The views of a scene show one set of named points, each view turned or mirrored, shifted and resized as a whole, with a little noise and some points left out.
In the rows, 128 means zero.

Scene 1
View 1
q_89: [135 119 169 128 142 131  94 116 163 106 108 106  94 156 109 120 133 119
 143 117 139 117 127 114 120  93 117 146 158 100 146 146 128 123 107 137
 115 113 118 110 119 103 126  96 141 127 129 183 115 163 140 100 125 148
 110 103 131 130 137  92 117 108 109  46 126 110]
q_880: [ 54 171 140 138 136 100 119 135 148  84  90 104 108 118 128 112  85 112
 127 141 146 154 120 127 124 124 151 166  66 101 186 113 132 128 107 102
 130 128  91 132 115 112 147 132 195 140 170  87  87 138 125 132  86 111
 192 139  88 171 137  84 110 108 105  78 145 150]
q_33: [ 92 133 151 152 149 134 111 107 137  84 121 110  91 142 122 128 118  96
 147 127 137 130 121 106 125  95 128 155 119 112 159 147 135 134 107 105
  99 117 106 111 111 105 136 109 138 124 154 164 103 158 127 102 108 140
 134 116 141 136 134  92 120 113 115  48 148 113]
q_473: [ 30 215 149 154 128  85 116 155  75 103  91  47  94  43 144 143  65 132
  99 149 115 152  92 146 157 166 180 185  31 102 185  79 144 112 141  92
 122 129  58 128 181 157 126 173 187 156 211  37  85 114 155 147  27  70
 227 184  75 193 115  88 125  90  71 119 116 150]
q_955: [162 141 186 132 140 142  69 120 123 116  95  57  85 108 103 156 125 144
 141 133 121  98 129  97 144  97 119 126 171 109 111 143 127  99 114 163
 120 135 119  77 152 129 108 106  95 148 133 204 127 149 163 107  96 135
  99 136 133 131 136  96 114 100  78  75  97  69]
q_328: [ 79 173 155 162 137 124 109 118  98  83 109  70  89  82 124 160  98 101
 125 147 133 132 110 105 150 117 143 153  85 123 153 124 128 117 114 102
 109 133  93  97 142 138 134 140 135 139 175 128 101 133 142 115  67 106
 160 156 123 148 127 105 118 107  99  90 132 107]
q_910: [115 136 161 138 145 126 102 105 140 111 124 100  90 143 115 128 131 108
 137 108 128 116 111 124 126 102 127 161 147 104 149 133 128 139 122 110
 109 100 117 116 135 107 124 114 138 123 147 161 111 164 132 101 109 138
 102  94 141 138 134 109 124 106 106  63 134 112]
q_505: [160 166 171  84  97 113  85 129 183 108  87  73 115 133  80 140 103 140
 108 119 173 117 130 136 120 133 143 158 147 106 132 121  87 119  99 158
 161 123 153 115 165 117 132 125 127 148 104 117 134 148 121 105 102 100
  67 104  64 148 155 132 106 109  82 121 104 119]
q_627: [157 132 182 106 125 124  76 130 178 119  81  92 110 148 101 121 121 150
 139 121 141 115 137 117 120 105 122 138 167  90 135 142 117 109 101 165
 144 121 135 107 137  98 122  99 134 148 113 177 124 158 146 107 126 137
  99 103 110 138 146  86 107 103  87  66 104 108]
q_870: [140 158 174 119 119 122  92 117 138 115 100  69  98 116 105 145 113 131
 118 120 143 115 124 127 132 123 137 154 146 104 139 129 112 122 116 138
 136 119 123 107 159 124 122 125 122 142 137 139 121 150 138 112  91 113
  96 111 108 143 146 118 118 103  85 100 117 108]
q_83: [108 139 159 147 142 131 111 109 115 105 140  86  85 131 127 141 130 105
 136 106 119 108 102 116 132 105 127 164 143 108 143 132 134 139 130 104
  96  97 101 114 148 117 119 120 126 125 156 162 111 157 145 104  97 131
 107 101 148 137 123 106 134 106 101  65 131 107]
q_595: [ 96 164 157 173 146 144 106 114  88  83 116  67  83  85 123 158 111  98
 137 148 129 121 107  94 155 101 131 143 102 134 140 139 134 118 119 105
  92 138  93  85 138 139 123 135 105 133 166 159 106 137 148 110  72 120
 139 153 138 134 126 106 122 111 102  81 140  84]
q_876: [132 148 169  85 115  92 100 129 175 132 110  97 101 154 106 117 123 138
 107  81 139 117 105 167 105 137 140 186 167  71 160 111 118 138 121 125
 148  75 124 154 184 106 123 125 169 137 129  99 117 173 131 117 111 106
  83  59  96 165 149 112 129  97  84  92 107 152]
q_959: [134 166 162  96 102 104  96 134 183 113  97  92 109 138  91 129 103 134
 108 108 161 124 123 150 118 136 145 171 138  95 150 114 106 128 108 136
 156 106 131 134 167 116 135 131 151 143 122  98 124 158 123 115 101  99
  93  93  69 160 153 127 116 106  81 112 114 140]
q_167: [ 85 149 153 139 141 115 120 105 121 106 141  96  82 137 127 128 125  93
 128 101 124 119  97 140 126 117 132 181 128 101 163 119 136 147 127  90
  94  85  98 136 152 111 130 130 151 119 163 129 103 162 134 112  93 128
 114  89 143 151 125 103 141 103 108  67 144 129]
q_645: [ 80 189 158 132 121 108 102 140 127  91  85  70 112  85 115 140  80 122
 106 146 143 143 117 130 143 142 154 167  68 108 161 109 122 113 114 119
 137 132  98 119 151 133 140 150 160 151 164  80 101 132 138 127  67  88
 169 155  73 172 134 102 107 100  87 109 122 130]
q_26: [ 77 177 147 151 136 126 114 115 108  87 119  78  91  96 120 151  96  88
 121 136 143 139 109 121 144 121 146 171  85 126 156 117 126 130 117  94
 105 118  93 114 146 129 135 142 137 134 169 108 101 140 129 119  69 104
 146 137 112 155 128 114 123 106 102  97 144 117]
q_134: [ 78 175 140 140 129 113 113 131 137  76 109  91 105 105 117 137  88 100
 124 141 154 148 123 126 131 125 147 167  77 120 167 118 119 130 108 103
 120 130 103 119 133 123 144 142 155 134 162 102 102 142 126 124  81 105
 150 143  91 160 135 109 116 113 101  93 145 126]
q_916: [137 165 166  83 104  99  85 147 192 116  71  89 122 143  94 111  95 153
 109 115 158 130 129 143 114 136 150 163 125  83 155 112 109 114 102 154
 166 115 128 134 155 108 140 122 174 154 122 102 118 152 130 124 103 106
 115 105  61 167 152 101 102 100  77 103  99 147]
q_937: [ 50 172 136 147 137 109 128 127 126  82 119 101  99 116 130 126  94  90
 119 128 140 147 103 133 129 129 153 185  74 109 182 114 132 141 120  80
 107 111  88 136 131 117 145 147 174 126 179  90  91 143 126 123  77 108
 170 125 109 168 125 105 123 108 113  77 154 146]
View 2
q_26: [110 167  96  97 174 124  68 154 147 141 126 142  96 156 145 146 126 118
 110 122  93 149 151 147 166 133 107 126 184 175 104 174 134 124 144  97
 107 107 120  87 149 101  97 138 103 121 123 183 152 133 136 127 154 146
 157 100 153 120 114 139 112  90 127 118 133 142]
q_880: [143 199  88  97 165 111  80 139 157 132 152 114 154 175 168 125 130 143
 127 108  71 200  96 123 126 173 108 105 219 169 133 151 141 118 156  91
 125  88 103 144 198 125 111 121 128 107 124 191 152 165 129 110 139 162
 138 118  92  71  91 135  97  56 164 135 172 117]
q_876: [ 99 153 136  80 133  64  94  98 142 125 118 115 168 100 157 102 186 155
 170 121  66 121 185 145 114 135 127 116 153 178 161  82 134 125 141 114
 123  82  50 146 126  81 184  78  95 156 140 101 115  86 128 178 136 126
  90 120  79 108 140  66 152  99 160  88 157 129]
q_955: [ 76  85  96  40 161 141 108 109 179 150  87 164 105 104 119 154 114 143
 157 141 120  69 197 130 242  96 130  81 108 123  86 107 170 125 119 123
  80 139  79  49 112  50  59 106  65 148 100 159 159  75 111 161 112 164
 112 160 137  99 122  65 183 132 137 158 127 189]
q_134: [121 169  95 108 172 133  77 144 149 146 139 139 125 161 150 130 135 126
 102 110  88 162 139 130 152 144 126 102 177 169 121 163 135 121 140  91
 119  90 124 101 171 114 115 125 120 114 122 179 143 143 118 115 151 144
 148 108 130 100 121 128 113  83 134 129 143 128]
q_916: [108 139 109  75 147  90 116  89 159 142 152 125 178 129 160  99 174 153
 147 126  81 129 158 116 138 151 165  62 137 144 157  87 153 133 121  96
 128  74  80 129 165 110 161  61 100 127 114 119  99 117  88 147 114 158
 105 140  70  82 127  77 140  93 162 117 154 131]
q_627: [100 118  99  69 136 127 121  85 178 151 104 139 156  83 139 137 138 148
 163 111 100  96 181 106 197 114 157  48 109 127 121  86 173 121 116 115
 102 120  67  99 149  67 119  82  94 158 131 140 137  81 103 158 118 143
  93 173  87  80 134  41 187 117 160 145 147 159]
q_645: [118 151 101  82 183 119  80 143 148 146 164 138 137 182 156 112 135 134
 128 135  92 155 137 139 161 161 140  99 189 159 135 145 131 131 137  87
 114  85 116 112 167 123 101  94 104  95  87 176 128 159 101 124 121 175
 157 112 134  95 105 137  87  73 134 129 144 126]
q_89: [103 141  88  91 126 128 102 104 174 146  78 138 122  75 132 166 130 138
 137  93 100 111 178 108 185 102 132  76 124 143  98 113 176 104 127 119
 102 131  77  98 149  61 113 120 105 163 155 159 168  74 137 150 157 109
  92 157  88  92 130  49 197 115 163 145 143 158]
q_910: [101 152  99  92 133 120  84 125 158 137  76 144 112  87 134 161 137 127
 130  92  90 117 176 127 167 109 109 117 146 168 104 134 153 110 139 116
 102 119  80  93 132  65 119 133 103 158 159 155 160  81 148 156 165 113
 103 131 111 113 135  69 179 110 148 118 139 157]
q_83: [ 97 145  99  85 141 112  73 132 153 131  65 147  95  99 133 162 136 126
 137 103  93 113 188 145 180 103  91 134 165 172  89 144 146 110 144 117
  91 129  86  88 109  60 101 137  98 154 147 161 165  85 162 158 163 116
 110 119 126 120 133  85 164 115 141 120 141 160]
q_167: [117 171 105  96 143 103  66 141 133 124  81 137 110 108 142 154 145 122
 136 101  77 137 167 146 140 117  84 152 188 193 106 151 142 110 153 112
 104 117  92 110 132  68 133 142 103 150 157 165 169  94 166 157 180 115
 105 109 118 126 130  97 145  95 147 104 139 145]
q_33: [114 167  78 107 140 141  82 133 156 144  86 141 105  93 129 174 116 123
 114  83  93 133 155 117 171 107 115 100 157 163  84 154 165 106 133 108
 106 135  98  89 155  73 103 154 121 150 163 182 182 102 149 134 176 110
 115 131 115 104 129  81 178 103 151 141 142 145]
q_870: [ 86 115 113  70 160 114  99 113 156 146 119 151 130 116 137 126 147 143
 134 137  92  97 196 132 181 120 142  95 133 145 122 113 153 134 128 108
 102 109  90  85 129  80 118  91  84 134 112 139 126  97 110 152 127 141
 119 130 130 117 135  77 150 117 136 121 129 148]
View 3
q_473: [151 127 139 138  81  39 115 142 121 136 108 111 125 116 135 129 192 125
 149 167 160 184 146 119 121 104 184 131 124 133 160 122 111 134  96  98
 137 126 153 162 137  96 145 140 128 122 179 139 137 145  78 107 100 129
 129 117 141 134 109  96  98  71 141 107  37 100]
q_880: [146 127 143 119 101  78 100 145 146 130 107 122 136 142 124 125 145 153
 146 177 150 148 121 136 136 113 145 123 119 123 146 137 111 119 118 109
 130 118 148 142 118 119 144 147 121 124 152 128 147 123  93 113 126 132
 136 114 117 115 126 125  96  93 127 127  70 102]
q_328: [134 116 156 130 112  99 119 128 139 128 107  94 128 128 111 131 147 142
 159 132 150 166 146 152 123 136 153 124 142 118 151 126 126 150 104 120
 136 126 131 143 159 108 126 138 119 151 149 138 124 106 110 115 126 130
 127 111 117 117 136 121 108  86 146 106  89 108]
q_876: [107 158 108 140 132 122 128 144 132 110 106 125 134 160 119 144 146 130
 137 127 144 157  80 105 154 119 149 122 157 146 128 130 139 134 147 136
 144 121 128  99  71 131  99 168 143 117 157 142 125 138  99 115 141 114
 145 170 124 127 119 138 123 119 142 137 122 150]
q_33: [129 122 151 120 137 135 114 128 153 117 116  95 131 155  97 125 119 159
 147 130 141 143 123 160 140 138 128 117 144 113 139 128 133 122 136 129
 129 122 130 125 136 134 119 141 116 142 135 122 134  95 123 120 148 118
 135 129  99 106 148 148 107 101 131 121 116 108]
q_910: [120 133 138 127 139 141 123 126 148 113 113  94 132 157 100 129 125 148
 152 111 141 149 110 146 143 143 136 113 154 122 134 128 138 126 140 138
 133 122 130 111 123 136 104 148 125 137 146 132 125 101 125 117 149 114
 133 142 108 111 141 148 118 101 134 120 122 123]
q_870: [110 132 141 146 127 126 136 125 145 130 113 109 127 139 117 144 140 131
 137 122 142 169 110 133 139 138 145 126 169 138 138 133 139 155 126 129
 146 129 113 118 121 110 102 153 125 148 147 143 112 120 116 114 140 136
 134 133 117 107 139 131 132 112 148 119 128 144]
q_959: [106 148 118 142 114 114 124 144 135 122 106 130 133 143 127 143 144 134
 132 143 143 159  85 112 149 118 147 131 158 142 132 142 133 161 127 132
 148 128 122 110  90 112 110 167 133 130 148 147 118 138  94 108 140 142
 148 137 118 120 124 131 128 127 142 135 120 153]
q_167: [128 136 134 118 136 127 111 136 135 101 102  91 135 161  97 125 144 147
 163 119 149 150 122 147 139 133 149 116 146 121 136 115 133 127 136 135
 129 123 145 116 125 139 110 148 127 131 147 136 128 103 109 123 141  97
 135 151 116 129 131 140 108  92 141 121 105 115]
q_645: [133 124 141 135  92  75 118 139 136 137 111 118 126 123 130 134 160 135
 148 158 147 166 128 131 126 117 159 132 136 136 152 134 120 150 104 110
 145 127 132 140 136  99 133 151 130 136 155 141 129 132  90 110 124 145
 136 110 124 121 124 111 113  98 144 114  80 124]
q_595: [130 112 166 134 125 116 126 119 142 126 115  78 122 134 102 130 139 145
 157 115 143 170 153 164 121 144 146 121 150 113 150 124 128 148 105 124
 135 124 127 137 172 107 116 134 115 160 140 133 117  91 122 119 129 132
 121 112 111 111 150 125 113  84 149 100 104 106]
q_937: [144 129 138 113 112  89 101 145 135 112 101 111 136 147 107 120 151 161
 169 159 153 148 127 145 130 112 155 121 126 116 144 125 120 135 113 122
 130 122 151 132 128 128 137 147 126 132 152 138 145 115  90 120 126 117
 139 123 115 132 123 125  93  90 136 127  73 106]
q_505: [100 143 125 153 114 128 134 134 146 136 108 134 126 134 126 155 134 135
 127 139 140 164  79 117 150 128 141 135 168 147 132 146 144 181 122 131
 156 127 104 111  99 102 105 169 131 147 139 150 109 133 109 107 146 156
 149 130 112 107 135 131 141 137 148 129 139 168]
q_89: [120 129 147 132 142 147 125 121 161 129 121 100 131 157 106 135 111 143
 132 121 132 149 105 148 149 146 121 114 158 125 136 132 142 113 149 126
 132 120 116 114 116 133 105 146 118 142 140 123 127 101 134 116 152 120
 132 136 103  93 157 152 123 111 128 128 141 123]
q_83: [122 129 142 126 144 139 122 121 133 110 113  82 127 151  98 128 135 143
 155 106 145 157 127 149 138 148 143 114 158 120 140 116 137 129 134 135
 132 125 134 117 134 132 105 144 127 140 146 133 121  99 124 120 142 107
 126 150 117 119 142 143 117  94 144 117 120 116]
q_627: [111 138 138 155 133 140 139 121 162 147 126 115 128 145 126 142 113 124
 113 125 127 160  89 126 152 146 122 125 165 138 138 141 144 128 150 124
 135 122 103 114 101 120 100 153 117 138 139 127 119 116 137 108 149 138
 133 135 105  84 150 147 136 122 132 129 148 139]
q_134: [134 121 144 124 109  95 109 138 139 122 104 116 132 135 114 129 146 152
 156 154 147 156 124 142 134 117 147 127 131 123 146 133 119 151 109 121
 135 123 134 138 135 111 134 152 124 141 146 138 134 113  95 118 129 137
 135 114 113 120 129 127 106 102 142 121  87 115]
View 4
q_880: [136 139 112  94 132 106 138 106 114 144 108 157 143 117 160 137 126 117
 134 141  95 116  74 126 107 135 174  96 118 149  72 156 123 137 133 173
 156 133 169  92 154 118 125 111 153 140 103  97 169 132 119 145 148 151
 119 119  88 111 139 117 152 150 111  93 168 150]
q_328: [147 149 121 115 123 120 108 136 127 123 114 129 124 107 135 137 102 118
 131 173 130 143 104 103 110 126 153 105 123 136  96 164 129 166 116 135
 151 137 162 110 117 124 154 117 140 121  97 104 156 161 144 159 155 117
 132 111  88 145 138 130 125 137 100  90 138 120]
q_645: [136 150 113  86 114 114 122 115 124 140 105 131 157 122 152 138 125 122
 146 150 118 133 112 143 112 139 149 102 110 168  80 174 136 147 140 161
 160 132 158 130 130 108 125 107 154 128  79  98 155 156 147 149 153 142
 139 120  90 145 121 112 120 146 112  90 151 116]
q_870: [104 169 138 109 118 134 125 140 117 109 137  93 151 134 142 120 118 158
 138 131 133 150 140 131 118 134 128 100 122 120 108 141 142 160 172 142
 115 131 129 117 113 122 133 117 140  98  90 118 154 139 143 161 127  95
 158 106 129 133 121 140 122 130 113 111 131 110]
q_955: [ 95 184 147 128 144 167 126 160 109  92 147  98 133 119 102 128  93 176
 126 151 150 141 174 104 107 132 110  89 134  98 115 124 129 190 155 103
  93 144 148 137  90 105 161 131 137  94  93 116 158 147 147 185 140  70
 167 103 135 135 126 143 124 109 123  99 116 105]
q_916: [ 91 159 131  80 122 122 146 114  97 131 132 110 182 149 161 121 141 160
 139  98 112 130 139 173 118 144 131  93 120 143  86 143 146 134 195 169
 117 123 124 121 144 109  99 111 163 115  80 110 158 113 135 142 117 129
 154 117 135 113 116 121 132 137 130 112 156 119]
q_595: [145 153 132 127 132 129 110 146 130 106 120 121 108 101 120 133  94 128
 130 181 144 143 111  82 110 119 146 104 127 120 103 150 120 172 109 118
 143 142 167 114 106 125 169 125 132 112 111 109 154 161 145 175 156 103
 141 106  90 144 137 143 118 125  96  90 121 122]
q_83: [110 162 134 129 128 127 113 150 134 111 135 110 112 117 139 126  95 144
 112 143 127 159 104  98 121 128 153 114 145  90 122 133 130 178 152 131
 115 131 125  80 115 143 146 110 121 108 112 123 151 135 129 163 134  89
 137  90 123 116 142 163 147 127  91 109 137 128]
q_26: [141 144 117 114 118 108 105 131 132 122 107 121 123 114 146 128 112 113
 129 162 122 141  92 117 114 125 155 113 117 132  98 162 130 155 122 149
 158 132 150  97 124 130 145 113 136 118 101 108 153 152 137 151 148 123
 132 107  91 136 130 134 123 143  92  92 135 129]
q_959: [ 97 156 137  92 106 117 133 125 112 120 130  95 173 154 166 117 141 153
 138 105 119 143 131 167 121 137 134 103 117 128 100 147 149 132 195 165
 123 116 112 108 133 123 100 106 148 102  87 121 147 123 138 139 108 118
 155 106 136 118 118 128 117 147 124 122 142 120]
q_473: [169 153  91  82 107 111 102  95 130 179  78 158 153  99 163 163 103 104
 145 155 103 145  86 137 102 148 174 104 117 211  60 209 148 162 135 173
 186 145 170 130 130 110 123  82 168 173  62  76 162 184 149 139 189 154
 129 116  82 156 128 111 150 159  93  76 180 103]
q_876: [ 78 166 131  99 107 124 123 132 120 137 130  95 168 152 172 116 130 162
 126  91 113 158 118 164 123 149 151 110 133 117 112 144 157 150 215 165
 112 118  84  83 135 135  95  88 140 113  91 121 152 119 126 133 114 109
 152  98 160  98 123 148 154 135 105 128 163 120]
q_134: [141 139 121 103 116 104 124 126 121 126 110 131 138 119 156 130 126 121
 135 148 115 131  90 124 107 132 155 109 114 138  87 158 132 140 133 158
 157 126 156 100 136 128 134 120 147 120 102 107 155 140 132 150 143 132
 127 114  87 131 130 127 122 146 108  96 141 136]
q_33: [109 146 136 129 142 121 135 143 120 100 139 131 111 120 136 119 107 140
 116 147 120 125  96  93 113 120 153 104 135  84 106 121 117 158 133 134
 124 132 153  77 133 130 153 129 128 105 122 116 162 117 116 162 130 104
 127 105 106  98 146 142 147 126 103 100 138 154]
q_937: [141 138 110 109 116  97 115 118 135 136 106 140 126 117 164 131 115 109
 127 146 105 135  63 120 110 130 178 111 123 134  85 161 126 147 130 166
 165 129 151  80 144 139 130 104 140 135 106 102 153 145 125 141 147 138
 111 111  86 118 136 131 148 149  89  94 157 149]
q_505: [ 91 159 148  86 108 121 137 132 107 102 137  85 180 164 149 112 147 163
 143 111 135 144 162 169 122 135 117  99 107 126 106 137 148 136 195 154
 116 120 117 127 125 116 107 119 149  86  80 127 142 122 151 150 102 112
 169 117 138 129 110 125  91 141 129 123 118 113]
q_89: [ 80 159 145 124 151 142 145 148 109  96 154 119 130 135 131 119 110 162
 113 128 122 127 128 106 112 126 138  99 133  77 111 106 119 162 161 132
  95 133 139  91 127 121 139 132 128  91 121 124 161 105 118 164 120  92
 143 105 135  94 144 147 150 121 114 109 135 147]
q_167: [112 152 125 127 114 114 105 144 138 125 126 116 117 124 156 126 103 131
 111 136 122 158  80 111 118 130 169 121 142  99 115 140 137 166 155 146
 134 127 118  63 127 147 137 101 122 116 115 118 151 135 122 148 133 108
 127  95 123 108 140 162 159 135  81 111 150 141]

Which points are out of place in each view (at most two, in the order of its rows)? Write - if all are in place.
view 1: q_473
view 2: q_880
view 3: -
view 4: -
